Each row is a point on a tangle of strands that fork and nearly touch. The rows are in no order.
In the rows, 128 means zero.
Points whose rows are less than 102 apart are linked; no others are. Some points are linked to none.
k975: [132 141  94 151 139 190 146  75  85 116 143 169 133 128  86 108 151 117
  87 103 117]
k988: [152 134 132 158 126 111 150 147 179 133 174 134 140 143  88 115 126 147
 187 148 105]
k983: [116 166 172  68 139 100  92 174 100 117  93 100  99 116 178 157 113 144
  87 117 146]
k826: [172 138 156 194 115 100 110 148 130 168 215 116 142 148 136 149 141 111
 150 166 133]
k731: [103 134 155 113 172 145 107 173 134  70 120 133  93 102 181 133 145 127
 114  64 135]
k172: [133 142  92 191 107 145 164 123 156 179 145 136 113 147  92 124 142 143
 112 139 133]
k696: [113 169 158  86 158 116 118 143  88 118  80 115 120 112 140 144 110 154
  80 135 136]
k885: [144 170 156 164 104 125 142  94  54 158 144 140 140 151  93  98 169  81
 119 111 143]
k13: [162 152 190 148 106 126 164 109  61 168 159 110 139 168 105 102 157  70
 145 151 154]
k435: [113 139 125  97 170 136 158 157 157 108  99 122 121 100 110 161 126 182
  88 163 123]
k135: [134 103  90 114 122 159 171  86 146 172 134 119 123 160  83 123 108 130
 172 158 126]
k451: [ 95 127  91  84 157 192 164 128 128 104  65 129 132 139  86 154 112 130
  69 169  90]
k213: [115 151 117 164 118 115 119 137 160 118 146 120 136 120 128 121 119 148
 206 126 122]
k338: [164  79 155 118 136 114  90  99 196 105 144 128 129 127 167 131 127 148
 210 136 120]
k825: [145 166 148 191 118 127 136 163 134 138 195 149 101 146 156 108 159 125
 151 104 153]
k659: [165 120 200 108 134  95 132 127 132 117  95  89 170 119 152 142 121 144
 168 169 147]
k691: [110 119 124  92 144 139 118  88  76  77  76 140 143 102 152 142 110 136
  51 133 105]
k43: [100  97 111  98 130  80  95 176 160 130 129 120 119 112 140 181  65 161
  55 146 111]
k726: [101  90 111 118 127 109  89  84  72 141  92 138 152 110 119 123  88 128
  84  95 130]
k571: [112 146 129  93 174 151 168 193 174 104 135 139 113 107 101 166 108 163
 118 168 101]
k410: [117 153 171  71  79  92 120 122  90 157  77 124  89 151 151 106 116  88
 133  99 171]
k913: [115 127 135 141 105 129 130  56  70  95  87 159 172 118 143  90 130  79
 145  94 132]
k764: [113 177 117 123 132 144 113 112  96 151 116 114 121 130  92 119 129 158
 127 112 140]
k794: [140  74  49  92 108 139 144  66 123 104  91 156 150 146  91 114  86  83
 133 124 100]
k411: [113 151 105 162 136 132 108 138 167 100 147 132 125 132 168 117 138 143
 188  84 118]
k495: [128 152 169  98 103 107 142 167 130 148 130 120  61 144 160  84 145  90
 187 105 160]
k857: [126 138  72 149 106 164 169 127 127 176 148 133 115 156  71 123 111 135
  83 160 116]
k458: [119 127  93 106 182 156 143 195 186  85 154 152 110 126 126 155 127 148
 119 115  84]
k305: [116 180 176 122 159 139 151 200 106 130 169 120  93 129 128 136 158 141
  87  95 145]
k33: [157  98 186 169 142 136 140 146 125  92 211 149 160 146 187  83 186  99
 151 158 125]
k230: [101 138  79  67 150 155 133 123 135 144  86 144 126 140  74 162 108 126
  92 155  97]
k190: [157 128 187 140 132 145 148 113 167 131 152 132 158 117 126 123 157 148
 172 188 141]
k290: [125 131  76 172 156 178 127 167 167 106 181 166 109 152 137 123 165 120
 122  98  97]
k728: [100 165 132 166 125 132 131 168 153 121 144 151  99 128 165 113 149 143
 153  77 148]
k752: [140 159 133 157 125 158 137  61  69 120 134 173 150 140  99  99 183  90
 124 104 133]
k155: [144 133 185 113 125 101 120 135 146 119 142 121  94 142 174  74 167  91
 199 102 153]
k175: [ 90  68  92  74 116 104 129 150 153 135  94 129 118 119 105 171  61 146
  54 134 105]
k917: [146  96 156 109 117 138 134 104 189 134 139 114 149 134 112 122 122 161
 179 189 148]
k245: [145  94  85 120 111 155 139  43 113  80  94 163 167 127 116 105  93 116
 150  98 105]
k878: [174 127 221 114 135 114 153 164 151 119 118  95 152 115 178 118 142 133
 172 157 148]
k350: [120 118 133 148  88  48  93 118  83 163 101 102 131 131 167 141  98 112
  94 109 143]
k682: [164 100 139  97 122 122 135  78 130 117  95 103 180 113  96 128 105 132
 159 211 113]
k140: [172 136  92 183 119 128 110 151 161 158 220 137 122 145 131 142 151 123
 138 145 126]
k107: [118 179 141 109 178 143 139 151 106 115 112 129 115  95 114 154 139 179
  87 137 139]
k227: [121 165 111 154 159 172 160 196 143 135 154 118 123 130 110 173 136 164
  87 117 111]
k873: [111 142  68 129 143 166 186 142 125 148 137 124 111 123  70 110 124 168
  65 148 106]
k181: [122  95 116 125 112 134 148  84 167 155 126 108 125 122 101 121  98 158
 181 159 152]
k384: [119 136  83 140 139 183 158 101 102 116  96 141 154 131  69 122 132 128
 106 122 124]
k851: [125 141 138  73 150 128 129 113  75  81  75 147 134  86 137 173 118 153
  53 153 140]
k288: [140 129 192 136 130 134 141  85 129 146 109 125 175 110 106 112 160 128
 151 181 141]
k902: [139 167 128 198 106 134 139 142 116 168 153 119 104 132 125 118 145 133
 106 122 146]
k745: [149  84  95 125 140 129 176 150 194 154 212 129 112 150  99 123 134  97
 170 170 118]
k103: [112 114  97 115 143 151 116 138 171 142 150 131 109 120 116 155 130 155
 151  99 139]
k481: [ 99 149 136 121 124  89  89 145 136 130  82 114 129 115 157 123 138 117
 150 100 167]
k901: [127 124 113 168 171 184 129 194 134  85 202 161 118 160 159 136 161 126
  81 105  95]
k191: [110 114 107 124 108  75  78 161 153 133 118 105 115 109 162 160  87 172
 107 106 113]
k977: [112  73  60  76 124 100 129 115 127 153  86 121 129 141  85 163  72 132
  75 132 121]
k53: [181 159 202 157 110 113 142 134  97 177 195 108 140 142 128 130 162  96
 135 176 146]
k654: [133  88 102 128  94  87  71  87 129 159 103  80 126 123 125 150  95 142
 148 150 134]
k823: [107 122 153 132  97 119 117  65  89 143  63 131 164 113 136 107 116  90
 155 129 132]
k847: [114 129  71 100 117 139 167 133 166 180 135 135 100 157  81 129 122 121
 166 134 130]
k531: [ 98 135  71  92 117 139 129 130 164 159  88 134 118 154  83 136  93 132
 131 147 106]
k70: [161 103 179 110 155 131 122 102 161  83 166 149 135 136 172 129 171 127
 201 121 141]
k631: [148 114  72 105 122 137 177 144 195 159 190 149  87 159 110 122 141  98
 174 130 128]
k289: [113  95  99 124 100 106  81  57  65  82 114 156 156 115 180 125 122  89
  92  94 127]
k892: [121 133 148 101 147 140 107 172 170  94 116 123 111 106 173 154 114 165
 101  86 124]
k449: [ 83 159 139 120 146 115  96 180 151 109 123 128  85 118 161 121 146 120
 148  70 162]
k722: [174 100 157 203 136 142 138 145 140 102 229 121 158 148 163 111 148 111
 153 153 110]
k601: [125  73  68 142  82  70  89  98 109 165 114 106 128 128 126 141  97 140
  62 143  96]
k42: [139  90 130 135 111  91  94  79 119 135  88 108 177 116 134 144 106 124
 161 184 145]
k44: [142 159 185 132 109 115 106 112 125 144 101  91 129 113 113  93 152 116
 172 159 154]
k416: [130  96 103 157  90  59 100 129  83 156 120  96 140 131 147 157  90 160
  57 116 129]
k788: [ 84 136 153 117 102 130 101  95  67 152  78 115 134  98 124 115 105 116
 114  92 141]
k429: [150 111 174  89 130 114 146 120 121 116  92 115 182 103 109 151 114 164
 151 199 111]
k464: [108 117  84 126 116 109 110 145 105 115  76  97 136 111 136 158  78 149
  70 151 118]
k444: [ 95 130 115 124 148 181 151 116  90 116  70 132 149 121  92 146 127 135
  67 127 127]
k785: [120 173 143 159 155 154 139 207 135 103 197 138 100 134 173 137 162 133
  68  89 124]
k868: [117 145 155 139 119  82  89 114 133 152  89 111 137 132 119 120 118 119
 173 118 164]
k637: [150 119  60 190 132 147 111 171 165 118 217 153 105 156 139 127 154 107
 131 124  88]
k572: [102 109  89 138 176 170 132 171 167  71 138 147 116 141 141 117 142 140
 120  86 109]
k480: [108 182 152 112 128 119 140 137  66 153  82 127 102 128  91  90 147  74
 105  83 135]
k188: [117 117  99 135 133 143 121  60  85  81 110 158 166 102 118  98 134 100
 139  80 102]
k204: [106 200 160 119 151 129 145 179  62 152 116 116 102 127 102 138 147 108
  87 105 148]
k909: [110  98 108 127 124 101  94 159 173 103 121 132 119  99 182 144 103 164
 108  68 135]
k361: [149  81 117 118 104 109  75 107 173 134 136  88 112 108 143 137 104 156
 185 143 119]
k176: [168 120 163 183 140 125 165 152 165 107 206 131 152 144 135 120 139 144
 194 147 113]
k40: [151 112 117 133 115 138 124  44 119 137  92 119 148 112  78  96 126 134
 140 139 115]
k280: [173 141 219 117 119 117 144 168 148 125 146 108 133 133 156  88 162  80
 190 130 148]
k21: [101 117 104  98 113 125  93  73  71  92  73 144 131 104 186 133 130 103
  70  99 122]
k678: [108  67  75 114 104 102  94  79 100 143  94 130 144 108 114 157  90 118
  74 124 103]
k303: [119 172 158 109  92 108 145 143 101 172  94 130  68 148 124  84 143  83
 167 106 175]
k62: [161 114 178 159 149 153 128 122 134 102 181 161 125 147 178  95 176 112
 181 108 127]

A fork is a point with three links. Follow the links from the first point to the second and name the forks in between, in order.
k480 / k631: k290 k847
k42 / k631: k728 k449 k847
k826 / k631: k847
k53 / k571: k290
k847 / k731: k449
k873 / k175: k728 k449
k188 / k847: k678 k449
k451 / k176: k847 k449 k728
k728 / k745: k449 k847

Follow the links from the first point to the second, and from the first to the third. Name the last point that the two ways share.
k637 / k449 / k745: k847
k43 / k885 / k176: k449
k913 / k988 / k531: k449
k873 / k601 / k361: k728

Name the points in between on the shortest way along the links from the first point to the second, in order.
k338 / k631: k70 k62 k33 k722 k176 k988 k213 k411 k728 k449 k481 k868 k44 k288 k190 k917 k181 k135 k847
k204 / k631: k305 k785 k901 k290 k637 k140 k826 k53 k13 k885 k752 k975 k384 k444 k451 k230 k531 k847
k107 / k53: k435 k571 k458 k572 k290 k637 k140 k826
k280 / k70: k878 k659 k429 k682 k42 k654 k361 k338
k44 / k794: k868 k481 k449 k731 k892 k909 k191 k43 k175 k977 k678 k726 k788 k823 k913 k188 k245
k868 / k873: k481 k449 k728 k825 k902 k172 k857
